Each scene shows the same named points in several views. A view is turned or mirrored, and shifted as a whole, has a little noise and may leave points out.

Scene 1
View 1
<97>: [ 17 -17   4 -25  50 -29  -7   4 -13 -12  21 -24   7 -21   9  -3   8  17
   7   3 -23   4]
<7>: [  9 -17  15 -10  36 -24  -4  -6 -11  -4   6  -6  17  -8  12  -1  -4   6
  -3  -6 -17   8]
<218>: [  1  -7   8   2  40 -24  -6 -19  -6  10  10  -3  24 -12   9  16 -18  18
  -4  -3 -18   4]
<15>: [ -5 -43  -5 -27  35 -24  -1 -10   2 -28   0   5  13   1  -1  27 -27  34
  17   5   1   8]
<164>: [ -9 -42   1 -16  30 -21   0 -18   7 -18  -6  15  19   6   0  32 -37  31
  13   0   4   8]
<44>: [ 32  38  32  17  36 -29  -7  -4 -31  26  18 -24  26 -21  20 -26  23 -26
 -24 -17 -48   0]
<141>: [  2  -1  23  11  39 -22  -9 -18 -13  22   7  -3  26 -14  18  -1 -11   3
 -15 -10 -21   6]
<239>: [ 13   5  16   2  38 -25  -5 -11 -15   8  12 -10  21 -13  12   0  -2   2
  -9  -7 -28   3]
<255>: [ 20 -19  10 -18  -6 -25  11  -4  -9 -52 -22  20  19  30 -10  26 -17  -9
  14  -8  -6   6]
<148>: [-10 -32   9  -8  60 -22 -11 -15  -4  19  16  -8  16 -23  17   3 -17  33
  -4   1  -9   7]
<126>: [ 10   9   9  10   8 -26   5 -24  -8 -14 -11  14  33  14  -2  33 -26  -1
  -2 -11 -17   1]
<202>: [ -3  -1  22  18  23 -19  -3 -29  -6  16  -7  13  32   2  13  15 -27   2
 -15 -15 -13   5]
<209>: [ 16 -20   3 -22  11 -28   6  -5  -6 -44  -7   8  17  16  -8  26 -15   6
  17  -2  -9   6]
<77>: [ 23   1   0 -14   8 -30   7  -7 -11 -41  -4   2  21  13 -11  31 -10   0
  14  -2 -20   0]
<82>: [ 34  -4  21 -21  16 -27   3  11 -23 -32   1 -10  11   5   4 -10  17 -18
   4  -9 -25   6]
<185>: [ -9 -11   4   4  42 -25  -6 -28   0  12   7   1  27 -12   8  29 -30  28
  -2  -2 -13   2]
View 2
<7>: [  5  15  -2  22  12  16   0  27  -4 -14  -4  -1   5  -6   0   7  14  -5
  12  -5  17   0]
<15>: [ -1   8  11  -4  16  23  22  52 -17  -6  -9   2 -11   1 -29   4   4  32
   7   4  16  22]
<239>: [ 12  28   0  33  15   9  -9  14  -1  -5  -7 -15   7  -7   9  16   2 -25
   4   6  16  -9]
<77>: [  4  20  22 -12  -4 -18   1  23  -2  -5 -23   8   5  17  -5  -5   5  23
  21  13  -2   3]
<202>: [  2  34  11  23   3  20   7  16   8   7  -5 -14   4  -8 -21  23   6 -30
  15  32   9  -2]
<185>: [ 10  25   8  19  21  23   9  36 -13   8 -10 -18 -10  -6 -19  22 -10  -8
  -6  23  20   9]
<255>: [ -9  14  26 -21 -18  -8  15  26  10 -13 -18  20  10  15 -24  -7  23  26
  41  16  -8   7]
<97>: [ 14   5  -7  24  26   9 -10  35 -19 -19  -8  -1  -1  -4  19   1   6  13
  -2 -25  23   2]
<218>: [  9  24   4  24  18  17   0  29 -10   1  -8 -16  -2  -7  -6  17  -2 -12
  -1  11  19   2]
<82>: [  4   9   2  11  -2 -11 -13  13   6 -27 -12  16  19   5  21 -10  25   7
  28 -19   4  -9]
View 3
<255>: [ 26 -26  -9  19   4 -32 -15 -15 -43 -12  27   4 -22 -30  23  19  22  34
 -14 -23 -26  30]
<15>: [ 14  -6  -7  24  31 -23 -18 -43  -4   5   2  -5  -2  -7  -3  17  37  37
 -23 -19 -25  -4]
<126>: [  1 -13   0   1   2  -9  -2  -3 -20 -19  16  14 -11  -4  13   3   0  27
   6  -6 -27  22]
<77>: [  9 -20  -7   8  11 -26   3 -10 -28 -13  19  -1 -23 -31  24  13  14  31
 -13  -1 -15   7]
<44>: [ -5  -3  26  -9 -11 -37  -9  33  -5  -4 -15 -18  16  -3  39  -7 -55 -13
   8  44  15 -13]
<141>: [ -1   0  16   3   6 -21 -22  -2   6   0 -12  -4  19  15  10  -2 -19   5
   6  10 -11  -1]
<209>: [ 18 -18  -8  18  15 -31 -11 -22 -27  -6  15  -2 -17 -27  17  17  24  34
 -20 -13 -20   8]
<97>: [  7   0   6  15  26 -42 -14 -19   4  12 -15 -27   9 -17  17  10   1  15
 -25  15   3 -30]
<7>: [ 10  -5   9  12  12 -33 -23 -13  -6   5  -7 -12  10  -3  13   8  -3  13
  -9   3  -9  -5]
<148>: [  1   8  11  14  26 -21 -26 -30  21  12 -23 -11  25  18  -6   5   5  15
 -11   2 -14 -18]
<202>: [  1  -6  11   1   0 -10 -18  -4  -2  -9   2  12  11  21   2  -1 -11  15
  14  -4 -28  20]
<82>: [ 21 -17   6  15   2 -52 -18   4 -31   0   4 -20  -4 -34  38  14 -10   9
 -18  11   4  -2]
<218>: [ -4   1   6   5  17 -17 -13 -17   7  -1  -8  -3  11  11   2   2  -2  18
  -2   5 -17  -7]
<164>: [ 11  -6  -4  20  25 -15 -22 -42  -4   1   3   4   0   5  -8  15  33  36
 -14 -25 -33   8]
<185>: [ -9   2   3   5  21  -5  -8 -24  14  -3  -7   5   8  16  -7   2   8  25
   1   0 -25  -4]
View 4
<97>: [  6 -23   8  11  21  -6   5  26 -20  -8  -6   1  24   9   4  -3  20  14
 -19  -1  53   1]
<185>: [-22 -20   5   5 -13 -13  17   2 -19  -1 -19  -6  14   2  -3   3 -11   3
   7 -21  14 -21]
<7>: [ -1 -12   5   7  23  -8   7   8  -6 -16 -17   2   7   3   4  -3   5   4
 -12 -15  32  -3]
<202>: [-21  -7  -6   3  12 -13  17 -20   2 -13 -24  -8  -7  -3   5   1 -20  -4
   8 -28   1 -13]
<141>: [ -9 -13  -7  16  25 -10  25 -11  -1  -1 -22 -13   5   4   5   1   0  -6
  -4 -21  19  -1]
<82>: [  9  -9   0  -2  53  -5 -18   7   4 -38   3   5  -6   1  17 -11  12  18
 -16   5  45   9]
<15>: [ -9 -10  29  -9 -21 -10  -9  32 -22 -31 -20  23  13   1  -9  -4  -8  18
  -6 -16  31 -25]
<126>: [-24 -12  -2 -11  12 -12  -9 -14  -2 -28  -3  -2 -16  -9  11  -3 -25  14
  18 -12   5 -18]
<164>: [-16  -5  25  -9 -24  -9  -4  20 -16 -29 -28  22   7  -2 -11  -2 -17  11
  -1 -25  18 -29]
<218>: [-14 -18   1  10   5 -11  17   2 -13  -4 -16  -6  12   3   2   2  -3   3
   2 -18  21 -11]
<44>: [  2 -25 -33  23  76  -7  24 -27   7   9   4 -36   2   5  28  -1  19  -3
  -6   0  35  26]
<255>: [ -8   0  16 -24  17  -8 -38   8   5 -63  -2  28 -25 -10   8 -11 -21  29
   2  -5  21 -18]
<239>: [ -5 -19  -9  10  30  -9  14  -5  -6  -4  -8 -13   8   3   9  -1   5   3
  -5 -10  29   2]
<209>: [ -8  -9  16 -17   7  -8 -28  18  -8 -45  -1  22  -6  -4   5  -8 -11  26
   0  -4  29 -17]
<77>: [-12 -17   7 -16  17  -9 -29   8  -9 -39  13  10  -9  -4  14  -7 -12  31
   7   2  27 -14]
<148>: [ -4 -15  11  17  -5  -9  28  16 -19   4 -34  -2  27   8  -9   2   6  -5
 -13 -26  29 -10]
View 5
<164>: [  9   6   6  14   9   0  31 -25   1 -23 -29  20  35  28  19   8  49 -10
  33  -4  -6   8]
<255>: [ 31  -1  33  53   2   2  22 -28  25 -21  -4   0  -1  29 -13   5  39 -10
  42 -26  12   6]
<7>: [ 29   8   1  -9  17  -4  16  -3  12  -5 -16  16   2  17   5   9  21   2
   4  -8   5  -7]
<148>: [ 15  12 -15 -33  20  -5  21  -1  -3  -6 -34  28  24  17  23  12  28   3
   0   6  -6  -5]
<15>: [ 19   4  10   9   9   4  18 -21  13 -23 -36  24  35  27  13   8  55 -11
  29  -7  -9   6]
<202>: [ -5  11   4  11   7 -10  38 -11 -14  -4  -4   5 -16  21  12  -1  -2  -6
  10  -2   5   6]
<239>: [ 20  10   1 -15  17  -6  12   5  10   0 -17  16 -17  14   3   5   2  -3
  -7  -4   4  -6]
<218>: [  6  11  -1 -13  14  -6  20  -2  -1  -5 -26  20   0  18  14   3  13  -7
   2   3  -5   2]
<97>: [ 43   7   4 -25  22   2  -8   6  29  -5 -35  29   5  13   0  10  30  -3
  -5  -6  -4 -10]
<126>: [ -2   7  22  30  -1  -5  27 -16  -1 -11  -9   3 -17  26   2  -4   8 -18
  19  -7   3  12]
<209>: [ 30   1  27  31   5   4  12 -21  26 -20 -20  12   6  27  -6   5  42 -14
  31 -18   2   5]
<44>: [ 33  14  -1 -29  23 -12  -1  23  14  19  -1   8 -59   3 -12   2 -35   3
 -33  -6  16 -16]
<141>: [ 12  14  -9 -17  19 -10  26   2  -6   3 -12  14 -11  15  12   6  -2   2
  -6   0   6  -4]
<82>: [ 57   3  18  10  18   0  -2  -3  39  -4  -4   8 -21  13 -20   8  18   1
   7 -24  16 -13]

Which points are out of place in each view (at most two, in the order of its rows)? Write none if all are in place.
view 1 -> none
view 2 -> <239>
view 3 -> none
view 4 -> none
view 5 -> <202>

Scene 2
View 1
<138>: [ 11  61  25   6 -27 -21 -12  13   4   2   2   2  -2 -24  -5  46   2  17
  -9  51 -13 -21]
<39>: [ 19  46  15 -15 -27 -31 -29 -12 -20  -3  12  21  19   6  -2  24  11  55
 -26   7  13   7]
<195>: [ -8 -27   6  -7 -25  -2  -3  -6   5 -11   2   0  -3  11   4   9   6  18
  15 -20   0   0]
<206>: [ 11  36  30  -6 -13   1  -2 -22 -28 -18 -20 -15   0   7  11  37  -6  14
  -9  29 -26  -9]
<104>: [ -1  12  17   2 -28  -9  -9  -2  -1  -8  -3   5   1  -1  -2  29   0  22
   0  10  -3 -11]
<121>: [ 12   1   3 -19 -10  -8  -4  -4  -1  -3  15  -9  -7   5  15  -2  17  18
   8  -6  -7  14]
<107>: [ 12  39  12  -5 -30 -27 -19   7   4   4  16  13   6 -11  -5  27  10  35
 -10  20   6  -3]
<219>: [ 30  43   8 -29  -9 -25 -21 -14 -23   0  21   6   9   8  12   5  21  45
 -19   5   2  24]
<105>: [ 16  27  17 -14  -4  -1   3 -10 -14  -9  -2 -20 -12   1  18  16   6   5
   2  22 -27   4]
<58>: [  0   4   6   0 -23  -9  -1  19  24   4  14  -6 -15 -14   3  15  10   5
  17  14 -10  -6]
<192>: [  5  14  16  -5 -14  -1   2  -4  -3 -10  -4 -15 -11  -1  10  21   3   6
   6  18 -21  -5]
<130>: [  5  -6   6 -14 -13  -3   0  -5  -1  -8   7  -9  -9   6  12   5  11  14
  11  -5 -11   8]
<56>: [  4  26  24   0 -20  -4  -4  -8 -11 -12 -12  -7  -3  -2   4  35  -4  13
  -2  24 -17 -13]
<33>: [  6  31  21  -1 -22 -10  -7  -1  -4  -7  -5  -4  -3  -6   1  34   0  15
  -2  27 -12 -12]
<31>: [ 28  41  14 -23  -1 -10  -5 -10 -18  -4   8 -17  -6   1  20  10  15  17
  -7  22 -21  13]
<158>: [ 10   3   6 -14 -11  -5   2   1   3  -3  10 -16 -13   0  14   3  14   7
  12   4 -16   7]
View 2
<58>: [-28 -22   3   0  -8  -2  -5   4  -6   5   7 -17  16 -36  14  18  11  19
   8   2  17  32]
<56>: [  3  -4  -8  -7 -18 -10   0   8  -2   5  -7  -1  14   1  -2   1  -6   2
  16  15 -11   1]
<105>: [  6  -9  11  -2 -19  -8  -2   6  15   1   3   1  10  10  -1  23  13   7
   3   8 -23   9]
<158>: [ -9 -16  15   2  -5  -9   1  16  12   1  14  -6  15  -7   7  32  13  13
   6   1  -1  31]
<107>: [-30  -4   4  -5   8  -7  -3  26 -17  18 -24  -9  28 -22   7  -6   7 -22
   2  11 -13  11]
<206>: [ 18   3  -7  -6 -25 -12   3   8   8   4 -10   7  12  21  -8   4  -5  -2
  17  17 -25  -9]
<104>: [ -9  -3  -6  -6  -5 -12   4  22  -9   8  -5  -6  23 -11   4   2  -9   0
  20  13   4  15]
<195>: [ -6  -7   4   1   5 -17  13  38   3   0  22  -9  27  -9  10  26 -13  15
  26   3  25  44]
<130>: [ -6 -12  14   1  -1 -13   7  27  11   1  16  -5  21  -5   7  32   4  11
  12   1   4  35]
<33>: [ -6  -5  -7  -5 -14  -8  -2   8  -5   7 -11  -4  15  -8   1  -1   1  -2
  12  14 -11   2]
<192>: [  0 -10   2  -1 -17  -8   0   6   7   1   4  -3  12  -2   3  17   4  12
  12  10  -5  14]
View 3
<31>: [ 21 -17   3 -22 -14  -3 -15   9   6  -1  10 -21  -5  10 -18  17 -27  12
   8 -17 -27  33]
<192>: [  2 -13  -5  -2 -12  -4 -14  12  -2   5   9  -9   7   5  -8   0 -10  13
   1 -11  -2   6]
<105>: [ 10 -24  -3  -8 -13  -1 -14  13   2   5  11 -17  -2  12  -8  10 -17  13
   3 -16 -13  23]
<33>: [  5  -6  -5  -5 -16  -6  -9  20  -3  24   8  -2   3 -10 -18   9  -4  -1
   5  -1 -10   0]
<56>: [  1 -16  -9   4 -18  -1  -9  21  -5  27   7  -3   3  -4 -15   7  -6   0
   5  -8  -5   2]
<107>: [ 19  23   1 -24 -20 -11  -8  13  -2  19  -1   3   7 -27 -38  12 -11  -9
  13   5 -20  -3]
<130>: [ 11   6  -8  -8 -16   0 -17  -3  -6 -15   0  -9  16   7 -17 -10 -28  18
   0 -24   3   6]
<104>: [  6   6 -11  -1 -21  -2 -10  12  -8  19   1   3  12 -12 -23  -1 -10   0
   5  -8   1  -9]
<39>: [ 37  22  -9 -24 -38   2  -5   8  -8  31  -7   3   4 -28 -58  22 -28 -21
  20 -15 -30   9]
<219>: [ 42  14  -2 -33 -31   1 -10  -1  -2   7  -4 -10  -1 -12 -49  22 -41  -7
  17 -24 -35  27]
<58>: [ -2  15   5 -15  -3 -16 -17   8   3 -14   6  -4  19  -8  -9 -11  -5  17
  -2   7   4  -9]
<158>: [  8   1  -1 -14 -10  -4 -18   0   1 -17   6 -12  11   8 -12  -8 -23  20
  -2 -16  -1  10]
<121>: [ 18  11  -3 -17 -17  -1 -17  -6  -3 -20  -1 -10  15   5 -22  -7 -32  17
   2 -23  -3  11]
<138>: [  2  -4   6 -16  -9 -19  -7  33   6  39  13   0  -4 -27 -21  23  13 -11
  10  24 -24  -2]
View 4
<121>: [ 26   5   8   7 -10  -3  -6   4  -7 -22 -16   9 -10 -29  11   1 -33   5
  22  -1   4 -14]
<105>: [-11  15  18  10   2   6  -3   4 -10  -3  -3 -12   6 -14  14   4 -39  -1
  22  -7  -4   4]
<206>: [-30  14  28  22   3  -3  -4 -14 -18  22   5 -23  18 -14  19   2 -30  -9
  10 -17   2  -2]
<195>: [ 35 -12  -1  15  -8 -23   0 -15  -8 -16 -20   5  -4 -11  15   3 -23   5
  19   5  17 -40]
<219>: [  7  23  28  14 -28   3 -18   1 -20  -4  -7   9 -11 -73  11  -2 -16  -4
   5 -20  -2  -9]
<158>: [ 18   5   4   7  -4   1  -3   8  -5 -21 -10  -1  -3 -15  10   4 -35   5
  27   3   1 -11]
<33>: [ -9  11  11  16  -8   0  -5  -1 -10  10  14 -23  12 -17   7  13  -7  -7
  14  -7  -4 -18]
<104>: [  6   5   5  16 -11  -8  -4  -6  -9   2   5 -15   7 -18  10  11  -8  -4
  13  -3   4 -28]
<192>: [ -1   6   9  12  -1  -1  -2   0  -7  -2   1 -15   8  -6  11   8 -28  -1
  22  -2   0 -11]
<31>: [-10  24  24   9  -8  13 -10  10 -14  -5  -2  -5  -2 -39  11   2 -37  -1
  18 -14 -10  12]
<39>: [  3  22  26  21 -34  -6 -20  -7 -23  11   7  -2  -4 -77  10   4  10 -12
  -5 -24   0 -26]
<138>: [-23  26   7  11 -17  12 -10  11  -8  15  38 -36  18 -23  -4  25  14 -12
  12  -8 -18 -14]
View 5
<107>: [ -5   4 -14 -20   4  32   1 -20   0 -12  -6   4  -9   9 -10  18 -12   6
  13   7  -2   1]
<219>: [-22 -21   7 -20 -19  22   4 -15   5 -38 -22  11 -31   1  -8  25 -23  19
  30  21  21  10]
<192>: [  3   1   0  18  -8  -6 -22  24   0   6  -3   0  -6   2  -1  -2 -26   0
  23  16  -1  19]
<138>: [ 18  20  -5  -8  23  37   5  -2  -2   4  13   5   5  -1  -5  24 -21  10
   5 -22   5   0]
<130>: [-12  -7  -6  10 -20 -10 -27  13   3  -5 -17   2 -14   7  -3  -5 -19  -4
  31  35  -4  19]
<39>: [-17 -22  -2 -35  -2  43   8 -31   1 -28  -8  -5 -25   9 -13  22 -22  24
  20  15   4  11]
<104>: [ -1  -6  -9  -5   5  16 -15  -1  -1   6   1 -10  -5  11  -8   0 -23   6
  17  16 -13  17]
<195>: [-17 -13 -16   4 -15  -9 -34   4   1   5 -15 -12 -11  19  -7 -18 -16  -7
  28  48 -24  24]
<121>: [-16  -6  -6   8 -25  -8 -23   8   3 -14 -23   8 -17   7  -4   1 -16  -4
  31  36   2  15]
<158>: [ -7   3  -5  16 -19 -12 -23  18   3  -5 -17   9 -12   3  -2   0 -17  -7
  29  27   2  15]
<58>: [  0  22 -20  12  -5  -1 -23   7   0   6 -11  10   2  11  -4   1  -5 -17
  17  17 -10   5]
<206>: [ 10 -18  20   6   6  15  -8  24  -2   3  15 -13 -10  -8  -2   6 -46  25
  22  -2  10  27]
<31>: [ -4  -6  13   6 -17   7  -4  16   2 -21 -11  15 -19 -10  -1  21 -29  14
  30   7  27  11]
<33>: [  8   2  -1   0   7  17  -9   8  -2   5   6  -4  -4   3  -6   8 -27  10
  15   1  -1  14]
<56>: [  8  -5   4   2   7  14 -13  14  -2   7   9  -9  -5   1  -6   3 -32  12
  18   4  -1  20]

Which points are out of place in each view (at most two, in the order of its rows)? Write none if all are in place.
view 1 -> none
view 2 -> <58>
view 3 -> <31>
view 4 -> <219>, <104>
view 5 -> <192>

Scene 3
View 1
<207>: [ -4   5 -29   8  -6  -6  -5  -1   6  15   0  -5  -2  11  20 -22   3  -4
  -6   8   0 -13]
<109>: [  3  -6 -15   6 -10   7  -6  -1 -13  22   3  -8 -10   6  12 -13   2   5
  11   8  -4 -18]
<211>: [-13  -6 -16   3  -4   3  -8 -10   3   8  -9 -13  -7   5   4 -23   6  -2
 -13   2 -16  -1]
<124>: [-19   2 -22   4  -1  -2  -9 -12  14   3 -12 -12  -6   9   8 -24   9  -8
 -24   4 -14  -1]
<123>: [-10 -12 -20  25  -8  -6  -7  -4   2  16  -4 -12   0  -1   2 -31   1   1
 -14   8 -10  -1]
<122>: [-11  10 -25  -4  -3   0  -8  -7   9   7  -8  -8 -10  14  17 -15   9  -8
 -12   5  -5 -13]
<51>: [-14   9 -26   5  -3  -4 -10  -8  14   6  -9  -9  -9  11  13 -18   8 -11
 -19   8  -4 -10]
<84>: [ -8  12 -26 -33   0   6  -2  -9   6   6  -6  -5  -7  21  30 -14   9  -2
  -1  -6 -13  -7]
<41>: [ -7  -2 -15   0  -7   7  -9  -8  -2  12  -5 -11 -12   8   8 -13   6  -1
  -3   5 -10 -11]
<216>: [ -5   4 -26 -17  -2   0   0  -5   3  12  -2  -4  -1  14  27 -22   5   2
  -2  -4 -12  -3]
<13>: [ -5  -5 -11  -4  -7  12  -8  -8  -8  14  -4 -12 -13   6   7 -12   6   3
   2   3 -14 -10]
<113>: [ -7   6 -14  -3  -6  10 -12  -8  -2  10  -7 -11 -20  12   8  -4  10  -7
  -2   9  -4 -22]
View 2
<51>: [  0   1 -10  -2   0  20  30  10   5  17 -17 -17  14 -21   2   8 -20  16
   1   8  -1   0]
<13>: [  6   5   1   1   5   5  18  -5   6  16  -6 -21  20 -15  21  12 -10  20
 -22   7   8   1]
<41>: [  4   2  -3   1   4   9  21  -1   4  17  -8 -20  19 -16  17  10 -13  21
 -17   7   6   2]
<211>: [  0   0  -6  -3   5  17  20   2   3  18  -7 -14  22 -30  16  17 -11  24
  -9   6   0   4]
<216>: [  7  21   5   0   8  12  26   0   9   3 -13 -20  13 -24  12  18  -6   8
  -8   1  -1 -11]
<84>: [  9  26   9   9   9   9  25   7  15   3 -12 -18   5 -27  16   6 -13   3
  -7  -6   4 -18]
<109>: [  9   5   0  -3   3   1  20 -12   4  14 -11 -28  22   0  16  17  -5  20
 -29  13   7   4]
<124>: [ -3  -1 -10  -3   3  24  25  11   4  18 -12 -12  17 -35   8  13 -18  21
   3   5  -3   2]
<123>: [ -2  -6 -13 -13   2  21  23  -4  -4  20 -12 -18  30 -20   7  30  -4  29
 -10  15  -7  13]
<207>: [  5   9  -5  -7   1  16  31  -1   4  11 -20 -24  16  -9   0  18  -9  13
  -7  11  -2   0]
View 3
<41>: [ -1  13   9  -4 -20   6  -9  -6  -5   7   2   9  -1 -12   6  -6  -6  11
  -6  27  -8 -11]
<211>: [  3  13  17  -4 -16   5 -10  -3  -1   4  -8   5   5 -21  -2  -8  -7  11
 -10  27  -2  -5]
<51>: [  7   1   0   1 -12   3 -10  -4  -7   7  -7   4   3 -17  -1  -5   7  17
 -15  18   2   0]
<113>: [ -1  13   6   1 -23   1 -13 -13 -10  15   2   9   1  -5   8  -4   3  13
  -3  26 -10 -11]
<109>: [ -3  11   1  -7 -26  15  -3  -5  -3   5  15  10  -9 -15  16  -2 -16   8
  -4  29 -17 -19]
<13>: [ -5  18  14  -6 -23   6 -10  -8  -3   7   5  11  -2 -10   8  -8 -11   9
  -2  31 -10 -14]
<122>: [  3   4  -1  -1 -12   2 -12  -4  -8   7  -2   9   0  -9   3 -10   4  19
 -10  18   0  -3]
<207>: [  5  -3  -9  -4 -13  13  -5   2  -3   2   3   6  -7 -19   7  -6  -6  15
 -15  19  -4  -6]
<216>: [ -5   6   1 -11  -6   7 -13   4  -1  -4   4  16  -8  -5   5 -22 -12  18
  -9  21   5  -5]
<124>: [  8   6  13   0 -10   1 -12  -2  -3   4 -14   2   7 -21  -8  -9   3  15
 -15  22   5   2]
View 4
<123>: [-15   9  12  -2 -13   3 -28   1   2  11 -10   1 -24   1  -6   5  -3 -30
 -16 -19   0  18]
<13>: [-12  13  18   8   2   0 -17   9 -11  -9   7  19 -17  -3  -8  15 -12  -9
 -10 -17  -6  19]
<51>: [ -6  13   7  21 -13 -16 -14   8   7   2   3   6 -11   6   3   6  -6 -29
   0 -23  -7  15]
<211>: [-13  12  12   3  -6  -6 -23   4  -2  -2   7  10 -16   4  -8   8  -9 -21
  -4 -20  -5  14]
<109>: [-11  11  13  13  -2   8 -12   6 -15  -5  -8  23 -24  -3  -2  14  -9  -6
 -20  -8  -7  24]
<113>: [ -8  14  19  22   1  -9 -10  17  -6  -8   7  14 -10  -5  -2  15 -10 -13
  -6 -23  -8  20]
<122>: [ -6  14   7  21 -10 -15 -10   7   2  -3   7  14 -11   6   2   8  -9 -21
   1 -19 -10  15]
<84>: [ -3  16   2  17  -7 -16  -7  -3  -3 -16  25  31 -10  14  -1   5 -16  -7
  12 -10 -15   8]
<124>: [-10  13  10   9 -12 -15 -23   5   8   3  10   1 -12   6  -5   5  -7 -31
   3 -27  -5  12]
<41>: [-12  13  16  12  -2  -4 -15   9  -7  -6   4  15 -15  -1  -5  13 -10 -14
  -9 -17  -6  18]

Which points are out of place in each view (at most two, in the order of its rows)? Write none if all are in place.
view 1 -> <113>
view 2 -> <13>
view 3 -> none
view 4 -> <211>
